Points, in no order, along strands that fork and pass close to each other.
(in the rows, 128 means zero)
Points whose rows are less than 61.6 apart are linked; no others are. Some points are linked to none.
j658: [104 149 133 132 125 136  98 172 121 147 111 183 119 106 147]
j176: [116 163 125 140 124 129 101 129 155 129 126 139 155 139 206]
j737: [171  72 106 146  93 141 139  94 169 115 121 104 148 191 136]
j661: [112 108 148 116 144 138 146 171  92 131 153  93  79  98  69]
j11: [142  93 114 118 117 128 161 100 146 106 138  77 123 168 126]
j108: [102 158 124 126 120 137  96 152 130 131 110 172 132 121 173]
j755: [111 151 140 133 136 141 147 153 134 146 142 122 122 100 109]
j944: [ 95 149 128 117 127 133  81 146 101 120  70 194 145 132 130]
j529: [153  79 158 139 144 115 145  94 136 100 156  41 150 187  99]
j353: [136  92 169 132 157 114 142 104 120  97 157  38 149 185  93]
j141: [113  93 126  91 125 127 140 119  94  84 116  89 111 161  97]
j745: [105 137 109  99 129 133  93 131  81 122  69 196 128 116 103]
j65: [106 134 132 127 125 131  95 180 106 155  98 203 109 100 130]
j224: [177 166 149 168 130  92 137  61 176 137 162 102 194 128 162]
j526: [115 127  91  90 134 133  96 123  68 126  73 195 112 103  85]
j78: [124 125 168 131 160 117 148 105 130 114 156  46 151 153  86]
j588: [151 109  87 122  92 135 147  93 165 115 124 140 124 163 185]
j343: [133 137 125 143 125 140 147 173 129 176 154 157  82  67 134]
j591: [119  97 139  97 142 130 152 129  90  81 162  64  87 145  99]
j238: [133 174 130 167 145 120 100 162 152 158 161 144 129  64 193]
j962: [116 146 117 132 113 128  93 122 148 119 106 154 158 160 208]
j93: [140 117  81 106  92 132 136  94 151 110 114 160 118 156 185]
j437: [101 141 124 110 121 128  95 117 101 109  63 174 163 161 127]
j278: [141 182 138 161 140 115 127 107 167 138 157 117 169 118 185]
j867: [102 157 121 122 120 128  64 142 132 120  95 169 152 139 202]
j460: [125 105 123 115 116 133 126 178  91 173 109 186  74  86  98]
j976: [189 121 131 170 118 110 150  65 185 136 156  87 181 154 147]
j352: [118 134  84  85 104 137 118 115 108 114  98 184 104 118 143]
j24: [100 130 173 137 161 130 137 167 113 143 141  91 124 110  57]
j524: [156  95 101 132  96 134 145  94 167 116 119 121 139 180 157]
j196: [134 123  74  95  97 125 113  90 129 106  97 184 122 150 181]
j972: [123 119 124 127 117 139 142 179 111 174 134 167  74  79 111]
j259: [116 125 106 106 119 122  98  95 104 105  59 177 163 172 141]
j34: [114 111 170 137 161 126 145 179 102 152 157  90  97  89  55]
j290: [119 154 177 147 166 115 142 128 133 141 159  76 147  97  66]
j438: [116 112 111  98 120 135 115 158  78 146  94 186  84  90  84]
j665: [144 188 138 167 144 114 120 142 156 153 170 136 140  66 174]
j705: [120 170 149 154 144 131 141 148 147 154 150 129 137  91 126]
j447: [124 176 131 151 135 129 117 131 158 137 148 133 150 112 194]
j77: [192 140 143 174 121  99 142  55 184 139 159  94 194 144 152]
j64: [141 103  86 104 109 120 102  76 112 101  61 175 154 178 140]
j333: [173  56 125 144 115 133 137  99 151 101 140  63 140 198 109]
j8: [140 184 148 166 147 116 137 133 153 156 167 129 139  70 141]
j554: [179 109 115 153 117 119 166  75 181 127 157  81 153 154 147]
j441: [112 139 135 121 137 139 157 145 126 134 150  95 107 101  94]
j69: [174  57 111 143 100 136 137  97 158 105 127  84 138 194 118]
j514: [125 115 146 112 153 129 159 127 105  99 178  53  95 124  94]
j685: [116  90 132  92 134 127 143 126  85  77 139  76  94 158  97]
j263: [ 84 147 164 135 143 137 119 167 119 139  99 134 151 137  88]
j954: [120 118 131 110 137 141 157 155 105 125 166  87  74  92  86]
j374: [ 98 130 162 149 143 127 116 192 115 172 107 174 124 106 102]
j642: [106 130 126 122 131 126  84 168  87 153  79 216 113 101 115]
j841: [118 133  89  90 100 145 137 129 119 122 121 164  89 108 142]
j545: [127 132  75  87 106 128 105  97 111 107  90 193 122 137 166]
j501: [ 85 141 161 137 137 135 111 179 111 145  91 163 142 125  92]
j649: [122 130 158 123 160 124 155 124 118 113 169  54 119 120  81]
j282: [124 150 110 130 116 147 133 162 136 158 148 168  86  76 164]
j466: [125 156 121 150 130 138 109 171 142 160 149 166 103  74 183]
j408: [121  92 129 109 123 126 146 112 119  96 119  79 131 178 106]
j213: [157 181 145 163 137 103 139  84 170 137 163 111 177 114 167]
j981: [118 118  94  85 119 136 114 138  75 127  93 182  87  94  87]
j785: [172  72 141 151 131 123 144  87 154 109 153  46 153 185 104]
j97: [ 91 136 165 131 147 136 133 165 116 135 118 108 135 125  71]
j380: [158 110 108 129 116 125 175  86 163 117 159  76 126 144 142]

A fork is a point with three links, a tip a point with one. Leave the first point through the second and follow the links. Name the first fork or tip that comes.
j745; j944: j64
j24; j97: j374
j737; j524: j841
j108; j658: j642

Name the points in between on the shortest way along the links from the first point to the second, in order.
j108; j642: j658 j65
j374; j24: j501 j263 j97
j665; j343: j238 j466 j282
j737; j353: j69 j333 j785 j529
j705; j238: j8 j665
j380; j447: j554 j976 j77 j224 j213 j278
